The views of a scene show one set of named points, each view turned or mirrored, and shifted as a whole, with a little noise and some points left out.
In the rows, zero is written as 128.

Scene 1
View 1
lun: [154 104 120 128  98 127 158 115 126  99 140 133 181 129 109 146 140 128
  98 154 163 166 139 129 103 132 109  87 161 144 110 120 142 139 133 103
 121 144  99]
vuz: [172  98 124 142  94 144 167 139 141  97 140 110 197 124 114 145 162 132
  89 150 156 155 133 146 103 120 118 120 157 142 114 139 140 134 127 117
 151 132 104]
Kila: [145  96 127 138  92 163 157 119 157 112 134 128 210 124 103 121 152 101
  83 176 177 152 129 159 108 141 115  99 162 145 122 107 142 138 140 118
 106 154  83]
Bif: [147 111 124 163 101 142 170 140 157 115 156 118 153 115 125 149 149 105
  99 167 157 154 141 143 115 105 138 164 159 112 118 124 119 136 124 128
 151 128 117]
febe: [173  99 122 152  95 149 166 141 139  92 153  92 210 133  97 148 170 120
  93 133 154 150 139 147  91 115 116 142 159 138 134 150 141 125 125 112
 156 131  93]
tunil: [134 120 119 160 110 116 172 135 150 116 159 143  99 104 148 152 125 123
 100 179 150 171 148 119 128 107 141 172 162 104  96 105 106 152 118 129
 152 127 135]
mopof: [132 119 127 181 111 148 174 140 177 131 173 112 118 111 124 144 142  75
 101 175 160 153 156 142 123 101 165 221 172  82 131 112  98 136 125 135
 154 127 127]
duve: [165 116 113 152 106 111 169 159 148 101 148 142 131  95 167 166 144 169
  90 179 138 170 137 122 128  95 135 154 152 129  84 119 108 160 116 133
 179 121 145]
fevav: [147  98 120 150  92 163 173 153 193 117 126 161 164  83 177 127 152 143
  75 229 152 156 129 158 140 104 152 135 150 141  80  88 101 161 119 153
 145 140 133]
gebi: [137 124 121 152 116 101 160 112 112 107 165 120 113 139  95 167 121 103
 120 131 162 178 151 107 103 131 119 148 168  96 119 123 133 136 136 105
 133 129 114]
voka: [138 127 118 180 125 117 178 145 152 119 183 121  91 111 137 166 133 101
 108 159 145 165 156 121 123  96 153 224 165  79 118 120 101 147 117 131
 175 115 142]
zapu: [155 116 121 154 109 120 170 124 124 100 166 104 149 141  96 164 140 105
 111 127 154 162 147 119  95 123 122 158 161 109 134 144 134 128 127 113
 156 126 109]
View 2
fevav: [ 94 103  99 101  95 158 165  84 179 126 138 115 130 159 170 156 170 131
 147 101  99 112  82 135  71  65 129 132  90 112  49 109  53 125 132 141
 118 157 112]
Kila: [ 63 128 131 105  66 132 157 107 142 121 162 153 106 135 192 180 142 118
 169 129 111 100 119 147  95  73 123 151 132  45  83 129 107 134 167 128
  59 110 102]
vuz: [ 96 119 129  96  82 110 159 122 136 122 129 148  89 153 217 138 123 126
 142 126 105 103 123 151  85  75 129 152 146  74 106 105 104 128 160 135
 105 129 110]
febe: [ 91 123 149  98  70 109 162 132 135 132 121 156  73 166 224 136 123 128
 152 130 113 102 141 144  97  88 133 157 165  70 112  99 106 126 167 136
  95 106 112]
tunil: [115 119 126 105 130 142 169 139 146 127 104 111 131 123 144 129 137 153
 120 151 102 114 138 146  91  95 129 137 117 118  88  99 107 100 124 141
 126 149 116]
mopof: [ 85 103 148 109  98 149 192 120 193 148 111 111 114 161 130 139 170 161
 140 131 131 113 136 129 108 120 142 125 126 146  60  98  61 120 112 149
 105 100 116]
voka: [114 111 153 106 126 134 196 149 171 154  79 100 110 152 129 107 143 173
 116 146 124 119 158 133 109 134 145 131 140 156  86  84  82 101 109 151
 138 110 121]
gebi: [ 99 131 151 106 118 127 170 163 122 124 106 123 125 111 137 131 121 155
 129 172 110 116 171 155 117 112 127 141 149  88 114 107 141  97 141 134
  98 113 113]
lun: [ 88 134 127 103  93 130 154 131 117 110 138 145 120 118 189 155 122 129
 146 145  97 105 129 155  88  70 121 153 134  50 109 114 132 116 164 128
  84 140 109]
Bif: [ 92 113 142 105  96 128 177 127 159 139 120 124 104 152 172 137 144 146
 141 136 116 110 137 144  96 100 135 139 143 107  87 100  82 117 137 140
 104 114 115]
zapu: [103 126 158 103  99 115 171 156 131 139 101 137  90 141 180 123 121 147
 131 153 116 102 164 151 110 109 130 151 161  91 115  97 118 111 149 141
 104 107 113]
View 3
Kila: [106 134 125 174  96 146 161  96 144 140 102 181 147  96 153 160 116 153
 106 126 134  75 101 105 171 188 181 132 104  84  91 130 104 124 104  68
 127 154 145]
zapu: [158 110 141 173 125 137 152 173 154 186 116 190 139 150 163 125 146 145
  90 135  86  97 104 110 148 148 144 134  83 109 119 143 121 117  94 111
 122 151 159]
tunil: [171  91 117 149 147 154 141 145 137 176 124 137 144 145 148 126 150 152
 133 134  99 138 144 122 127 132 137 126 109 135  77 130 110 125 131 112
 126 133 157]
duve: [188  56 102 157 144 150 135 143 143 187 144 111 143 123 166 145 145 170
 134 128 106 144 137 139 123 154 145 140 102 127  80 132  82 123 137 112
 110 135 151]
gebi: [151 129 154 167 135 148 150 161 141 171 106 182 147 166 155 107 155 131
 114 130  89 105 121  99 150 127 131 119  95 124  99 133 139 125 103 112
 145 140 157]
Bif: [160  86 119 155 132 145 145 172 156 186 113 174 137 127 153 142 140 159
  95 139  86 111 120 112 133 163 150 140  88 114 104 148  97 119 107 117
 110 155 161]
lun: [141 126 141 193 107 139 155 106 133 153 129 159 154 132 172 136 141 149
 117 121 132  87 101 117 159 160 160 134  98  97 102 118 124 117 114  71
 139 140 142]
voka: [172  81 110 121 159 161 142 198 159 195  99 174 133 146 125 125 150 153
 111 151  57 141 155 112 119 132 127 128  93 137  85 162  99 127 115 148
 116 152 174]
vuz: [153  95 124 186 108 138 149 131 156 176 133 168 145 108 176 159 130 160
  93 122 121  88  96 123 152 181 172 145  90  95 115 134  98 114 103  82
 115 151 149]
mopof: [137  92  87 103 143 163 144 162 159 171  78 179 133 105 105 150 126 157
 111 160  70 130 155  97 128 159 152 123 109 125  67 168  83 130 112 135
 114 163 170]
fevav: [144  70  69 129 126 161 144  94 152 156 113 121 143  71 131 170 118 179
 138 136 126 127 144 127 134 181 170 135 126 111  52 141  57 131 138  93
 110 152 145]
View 4
febe: [140 124 143 127  96 164 154 210 150  85 160 135 132 159 138 123 156 135
 128 119 166 159 153 137 103 153  80 130 146  71 176 115 111 113 156 172
 112 150 115]
duve: [155 123 173 137 135 116 118 173 146 141 146  90 163 154  99 140 123 179
 114 149 154 178 154 150  99 143  97 180 122 163 123 135  90 113 144 108
 109 136 114]
lun: [118 112 116 124  82 161 157 170 169  91 125 137 111 153 130  92 142 135
 106 135 162 114 160 144 138 159 116 149 160  97 159  91 107  97 140 178
 129 130 114]
voka: [132 153 130 108 136  97 145 163 122 112 176 108 170 105  90 132 102 164
 106  95 159 161 120 165  68 104  81 168 126 124 142 177  88 117 148  72
 104 141 103]
Bif: [141 131 140 128 124 129 150 184 131 106 165 114 151 128 104 123 121 141
 122  98 156 163 143 149  89 144  97 158 133 100 154 126 113  95 157 131
 117 145 115]
gebi: [109 141  99 112 101 130 161 149 149  96 140 130 126 120 118  98 112 151
  95 116 164 112 132 158 116 111 106 160 157 112 145 142  93 115 134 120
 119 133 100]
tunil: [131 129 138 121 125 109 139 152 144 128 139 104 152 130  98 122 109 167
 103 128 157 150 147 163 103 134 109 179 141 147 127 137  93 107 143 101
 114 130 107]

Which points are out of place in each view (at most two, in the order of its rows)? Write - if all are in place.
view 1 | tunil, mopof
view 2 | -
view 3 | Bif
view 4 | lun

Scene 2
View 1
lev: [113 150  99  95 119  84 123 161 145 155 154 118  98 163 110 126 153 149
 163 133 107 138 114 102 126  83 174 126 168 138 124 138  87 121 135  89
 122  88 130]
vozi: [126 122 163  90 114 129 123 140 160 136 120 133 145 157 134 153 148 181
 168 134 120  96 104 135 140 102 166 120 153 158 137 143 114 133 104 103
 108  44 103]
vopi: [137 119 172  69 110 107 112 156 165 145 114 130 153 165 137 154 149 185
 166 145 122 110 107 142 116  93 163 102 151 158 131 146 100 143 107  82
 120  23  82]
Pilo: [148 155 157 155  99 166 166 100 132 114 131 153 173 123 115 136 158 163
 149  94 169  83 102 163 168 112 137 124 142 158 140 128 138 111 109 168
  86  96 109]
zige: [160 146 189  98 105 113 100 103 181 121 107 151 214 156 115 166 132 190
 152 172 151  82 124 180 132 121 138 147 117 149 124 126 120 157 110 111
  92  62  84]
Vas: [101  66 199  54 142 146  92 130 185 153 104 144 142 168 158 182 140 206
 188 170  74  73 106 135 158 139 193 161 146 167 158 152 122 131 100  80
  82  21 110]
Dipef: [159 206  90 139  97  74 142 139 132 127 155 127 148 151  80 111 147 135
 139 119 170 136 125 135 116  72 135 109 148 125 100 125  92 128 136 129
 127 120 116]
Vabat: [123 136 140 120 136 123 112  94 165 129 146 153 143 145 110 146 130 167
 160 159 114  89 131 141 170 130 167 194 133 141 139 134 121 123 124 126
  71 117 144]
tugak: [143 180  99 124 107  73 129 144 146 133 154 122 135 152  91 118 151 142
 146 134 139 131 126 123 121  77 147 119 156 133 110 135  90 127 134 114
 125 105 114]
rek: [115 100 172 102 130 165 132 113 164 143 124 147 138 147 143 159 145 183
 168 138 106  72 102 137 169 129 178 155 155 169 155 140 132 115 110 116
  79  59 119]
Faten: [124 137 137 123 109 145 148 135 138 138 144 135 125 144 122 132 162 162
 162 106 129  99 105 125 150 101 164 119 165 157 140 137 114 111 118 134
 104  82 120]
pevo: [117 140 123 142 119 150 160 119 136 137 157 135 112 137 121 129 153 153
 159 101 130 102 105 120 170 103 169 147 166 151 143 133 124  99 125 146
  88 110 144]
siz: [134 157 132 149 110 152 165 119 128 128 145 139 137 131 117 121 155 155
 153  98 153  97 103 136 166  99 155 132 160 157 139 125 127 107 126 156
  93 106 127]
betoz: [164 201 114 170  96 112 157  99 130 107 156 144 172 127  86 115 144 143
 132 112 184 114 123 157 153  93 132 132 138 135 112 116 118 123 126 165
  98 141 114]
lud: [121 135 140 154 129 179 163  94 132 122 154 150 131 131 117 133 147 157
 156 110 128  79 107 138 196 129 166 173 148 156 152 130 144  98 118 167
  59 126 155]
vam: [ 98  71 185  99 132 205 149 128 151 147 124 150 112 145 161 160 161 193
 176 109  95  61  82 127 181 133 193 133 169 178 171 148 144 103 105 125
  83  36 129]
zun: [154 151 172 153  96 175 168 113 133 114 126 147 179 128 122 139 155 170
 150  92 174  75  94 171 163 110 134 104 144 165 139 128 137 119 106 170
  96  81  96]
buda: [123 133 144 119 111 145 159 146 135 143 136 129 123 145 127 138 159 167
 160 102 134 104  94 126 146  95 167 101 166 162 143 142 120 112 115 131
 115  67 115]
kadaf: [119 131 153 116 116 138 132 114 151 133 135 140 142 151 123 147 149 171
 158 129 121  90 114 141 154 110 162 144 147 158 138 137 123 123 112 128
  89  77 117]
val: [169 204 118 149  78  93 153 133 134 117 143 127 182 141  92 115 150 151
 132 102 193 123 110 160 113  70 126  82 148 136 102 129  99 132 121 145
 135  96  81]
zamuz: [148 122 182  93 112 128 113 125 170 129 113 140 180 160 128 160 139 188
 162 156 134  85 106 160 134 115 157 132 135 156 139 137 113 146 103 104
 103  50  93]
saz: [ 83  74 152  67 139 143 120 150 161 162 128 130  89 167 152 157 152 181
 186 141  55  98 101  98 159 120 201 151 175 165 159 150 115 115 117  88
  90  42 138]
View 2
zun: [134 140 141 168  62 153 151 125 124 121  81  99 172  89 137 121 133 121
 113 105 140 118  94 136 121 109 138 128 131 141 110  45 156 155 115 122
 101 108 124]
Dipef: [185 147  84  83  98 123 125 114 125 170 109  82 148  67 139  76  71 125
 167 110 139 156  75 104 127 126  75  75 139 120 127 101 151 123 150 102
 124 156  88]
siz: [167 128 119 150  90 141 151 126 119 135  89  84 134 102 136 132 127 125
 126  96 127 129  91 105 117 122 113 123 128 109 144  83 148 151 128 118
 106 120 109]
buda: [130 107 131 148  99 133 141 135 133 138 107 102 125 105 118 132 138 146
 129 104 129 135  99  96 116 143 122 112 143 120 149  89 144 155 118 113
 111 118 115]
Pilo: [137 137 139 157  69 151 151 125 134 130  97 106 158  91 127 130 125 130
 130 100 135 133 104 139 127 105 127 119 139 146 117  62 154 138 115 116
 115 123 124]
zamuz: [ 98 102 157 134  76 136 126 149 159 155 132 146 133 106 109 133 125 159
 154 128 136 139 134 145 132 120 144  99 160 174 125  84 150 131 114 117
 144 136 136]
Vas: [ 67  49 186 160 108 130 123 170 170 154 150 176  88 145  79 192 175 187
 148 128 123 140 162 123 123 149 158 110 174 170 163 113 143 140  98 122
 147 116 156]
rek: [118  85 153 175 103 135 150 145 136 135 114 119 108 127 104 170 168 150
 129 106 120 129 117  98 117 137 133 134 144 127 161  99 145 156 106 118
 119 104 134]
kadaf: [139 107 135 144  97 130 142 141 137 147 119 119 121 115 115 152 137 145
 141 108 127 136 116 116 124 129 123 117 147 131 153  99 142 140 123 114
 130 125 124]
saz: [ 93  42 155 151 141 110 120 162 145 154 137 140  74 138  87 178 175 184
 140 122 126 147 136  70 109 183 133 108 165 127 187 137 137 156 105 116
 124 112 128]
lev: [147  94 105  89 136 106 107 136 134 175 135 106  97  93 108 113 111 159
 159 121 131 157 102  64 112 172  92  76 157 120 169 131 144 138 134 102
 127 143  94]
vam: [ 88  63 174 196 108 135 144 152 133 120 111 127 105 140 100 187 191 162
 107 109 124 121 125  93 109 157 160 143 143 131 162  89 146 173  92 124
 109  84 139]
lud: [190 114 129 178  95 135 165 140 132 130  98  96 103 151 117 182 169 126
 136  92 102 136 113 107 120 109 107 157 131  94 175 113 127 140 132 128
 120 111 128]
vozi: [ 96  87 146 135 105 125 120 143 144 154 129 139 122 101 107 132 134 160
 140 121 141 134 124 114 119 146 137  94 160 157 136  94 150 138 111 112
 127 126 127]
View 3
vozi: [140 131  82 106 166 162  92  94  88 136 116 136 104 142 150 140 113 119
 140 112  88 126  94 148  99 126 101 131 173  98 191 111 122 142 128 145
  75 114 137]
zun: [145 164 102 100 182 183  85 122  79 168 108 100 148  98 124 124 102 128
 152 158 140 136 130 110  96 201  79 161 139 142 172 117  87 137 143 107
  96 105 131]
vopi: [149 124  80 101 169 165  82  76  89 146 109 156  97 153 151 134 112 126
 150 103  60 139  74 167 117 110  97 133 190  93 197 106 125 138 128 146
  76 123 131]
buda: [139 128  95 114 152 155  90 114  88 130 138 111 127 134 138 129 117 116
 131 116 142 125 108 135  89 156  93 153 153 110 162 106 117 146 142 135
  99 105 122]
lev: [140 101  83 122 113 125  65 112 106  89 167 144 131 160 143 115 123 143
 126  83 115  99  67 177 117 127 118 131 174  95 165 100 153 143 131 151
 119 117  94]
lud: [127 138 105 156 151 148 114 139  73 107 158  59 144 114 134 149 113 108
 119 135 177 109 146  94  65 188 109 147 116 113 147 118 106 159 131 132
 108  92 131]
Vabat: [111 125  80 171 139 148 108 132  71  87 141  87 122 125 143 159 109 118
 128 133  98  90 119 110 101 162 133 107 124  96 182 122 123 161 105 149
 105 106 120]
saz: [148 107  86 126 156 148 129  70  78 119 146 125  55 171 181 180 135  76
 114  70 108 138  97 153  57  80  97 131 179  57 182 104 122 144 141 171
  61  96 165]
tugak: [140 114  81 114 126 140  45 134 104 102 148 143 155 137 127  99 115 164
 138 113 111  93  75 169 138 162 115 133 164 117 164 103 144 143 128 137
 130 126  80]
Dipef: [136 123  83 111 122 144  31 148 101 115 147 139 177 125 110  85 105 180
 144 130 115  90  74 158 148 188 110 138 157 138 165 105 140 148 129 117
 146 124  68]
Faten: [146 125  94 116 151 151  87 117  95 131 144 114 132 136 139 128 117 119
 134 114 145 127 105 141  85 158  93 149 155 108 161 107 119 145 148 136
  99 106 117]
kadaf: [130 132  89 127 159 158  99 106  81 122 134 103 124 129 145 142 112 121
 133 120 117 118 112 126  96 152 111 134 150 106 177 115 117 146 123 142
  97 109 130]
zige: [124 156  70 129 181 177  93 104  68 144  75 129 119 115 135 147  94 139
 167 156  33 116 109 122 142 160 120 102 157 115 217 134 108 144  99 130
  78 126 136]
Pilo: [137 152  92 111 179 178  82 119  80 154 115 107 145 106 131 126 103 133
 151 149 115 125 121 117 104 186  94 146 142 129 176 119 102 142 134 116
  97 109 132]
betoz: [129 146  95 126 151 157  54 154  88 127 133  98 188  96 110 100 102 169
 151 159 136  95 112 119 133 219 111 141 127 150 162 120 115 146 127 112
 134 112  86]
val: [150 141  91  86 149 168  27 140 100 148 121 146 179 112 111  73 100 187
 158 145 110 112  82 154 157 193  89 151 164 150 166 110 124 140 135 109
 129 131  79]
pevo: [140 124 101 132 138 142  96 131  91 118 162  90 142 127 137 130 118 119
 119 119 170 115 120 127  78 171 101 153 136 107 146 106 117 149 139 134
 112  94 122]
vam: [153 140 112 109 189 173 138  81  72 159 127  94  86 136 159 167 122  70
 125 104 154 163 130 122  38 129  77 163 161  97 171 108  91 146 153 137
  54  90 174]
View 4
Faten: [132 131 136  99 144 144 102 122 130 114 152 146 130 116 115  91 109 136
 123 116 197 125 140  91 120 108  80 105 175 142 149 139 144 111 112  83
  81 156 141]
vozi: [137 110 140 105 155 156  92  99 100 114 131 134 129 115 112  96 121 119
 119 146 189 147 161  92 120 113  65  76 147 152 106 151 111  99 116  81
 100 160 132]
Vabat: [112 111 128  93 110 140  83 140 118 117 108 150 132 109 131  92 126 104
 183 104 173 114 136 119 115 107  89  89 135 147 143 169  80 112 114 146
  75 129 134]
rek: [123 108 155 105 123 164  78  93  87 123 122 161 136 130 129  97 111 110
 148 120 195 123 171 100 115 114  88  91 134 166 134 163  97  82  84  86
 105 160 148]
zamuz: [121 109 133 123 155 144  73  93  91 122 153 134 131 136 120 105 142 108
 144 131 180 156 156  97  87 122  79  55 121 148  86 173  58  87 119 115
 125 142 129]
kadaf: [126 121 135 106 136 145  88 114 110 123 142 149 128 121 121  94 118 124
 147 114 188 126 145  95 110 119  85  93 155 149 137 156 112  99 108 103
  87 149 135]
zige: [118 111 125 127 163 133  73 103  95 129 159 124 129 131 118 107 156 114
 147 130 177 159 140 100  89 123  72  44 117 135  73 173  49  98 141 132
 121 132 117]
Vas: [132  65 165  96 136 191  73  72  57 112  84 155 118 120 134 102 114  86
 140 151 185 145 208 100 133 113  71  66 108 185  94 184  82  74  78  79
 112 178 141]
Dipef: [140 161  93  98 178 103 118 168 167 111 158 104 125  80  97  87 137 139
 127 129 177 137  80  93 116 109  67  91 192 103 132 127 138 154 176 132
  55 124 116]
buda: [129 134 137 102 142 140  97 118 127 114 154 151 131 116 116  94 112 131
 130 111 192 121 138  86 120 111  85 103 175 147 148 140 132 106 109  89
  81 156 147]
zun: [115 165 131 129 147 122  84  94 126 132 218 150 153 152 115 101 126 149
 128  91 198 128 125  75  64 126  92  84 166 127 141 142 109  90 123  91
 104 137 142]
pevo: [123 146 135  95 119 137 101 136 135 115 142 155 140 110 123  85 102 138
 139  99 197 101 130  95 119 110  88 116 181 144 178 137 139 115 107  99
  65 144 144]
vopi: [145 101 136 109 184 165  95  91  93 111 128 116 121 110 106  98 133 113
 100 165 184 166 164  82 121 107  53  66 145 150  72 153 113 107 128  76
 107 170 128]
vam: [120 108 175  97 117 176  79  75  80 115 132 182 145 144 136  97  89 122
 135 116 207 111 199  89 120 114  93 100 150 182 154 157 126  68  56  50
 105 176 165]
tugak: [136 147  98  89 159 107 122 173 170 111 130 106 121  73  97  80 131 130
 137 129 181 132  85 101 132  99  63 102 185 109 142 127 137 157 169 141
  49 126 120]
siz: [121 161 131 107 131 125  99 126 145 122 172 153 148 119 115  88 107 149
 136  95 195 111 121  88 102 113  91 108 183 134 166 138 133 108 122 103
  76 142 143]
Pilo: [118 152 124 124 148 124  79 104 123 126 195 145 147 139 110 107 129 142
 132 103 190 132 125  83  80 128  89  83 157 133 133 146 105  91 125 104
 100 135 140]
betoz: [120 173 102 117 146  93 100 155 167 127 201 127 148 116 102  91 135 152
 150  83 181 123  75  96  82 118  88  90 180 103 155 136 111 125 160 143
  72 104 130]
lud: [104 143 141  93  92 134  80 133 126 126 151 176 143 135 136  88  96 134
 175  68 200  87 133  99 103 115 110 114 169 147 197 153 119  97  91 118
  69 134 154]
val: [134 176  99 123 188  98 109 139 161 119 208 104 137 106  87  97 144 153
 102 124 185 156  80  76  85 119  65  78 194  95 108 129 128 133 178 116
  82 128 114]
lev: [148 112 122  82 161 148 126 147 138 101  87 116 112  68 104  78 110 118
 123 154 184 136 129  93 163 102  53 100 177 149 130 138 150 144 136 102
  55 160 122]

Which points are out of place in each view (at most two, in the order of its rows)? Write - if all are in place.
view 1 | Pilo, buda
view 2 | rek, lud
view 3 | saz, vam
view 4 | zamuz, tugak
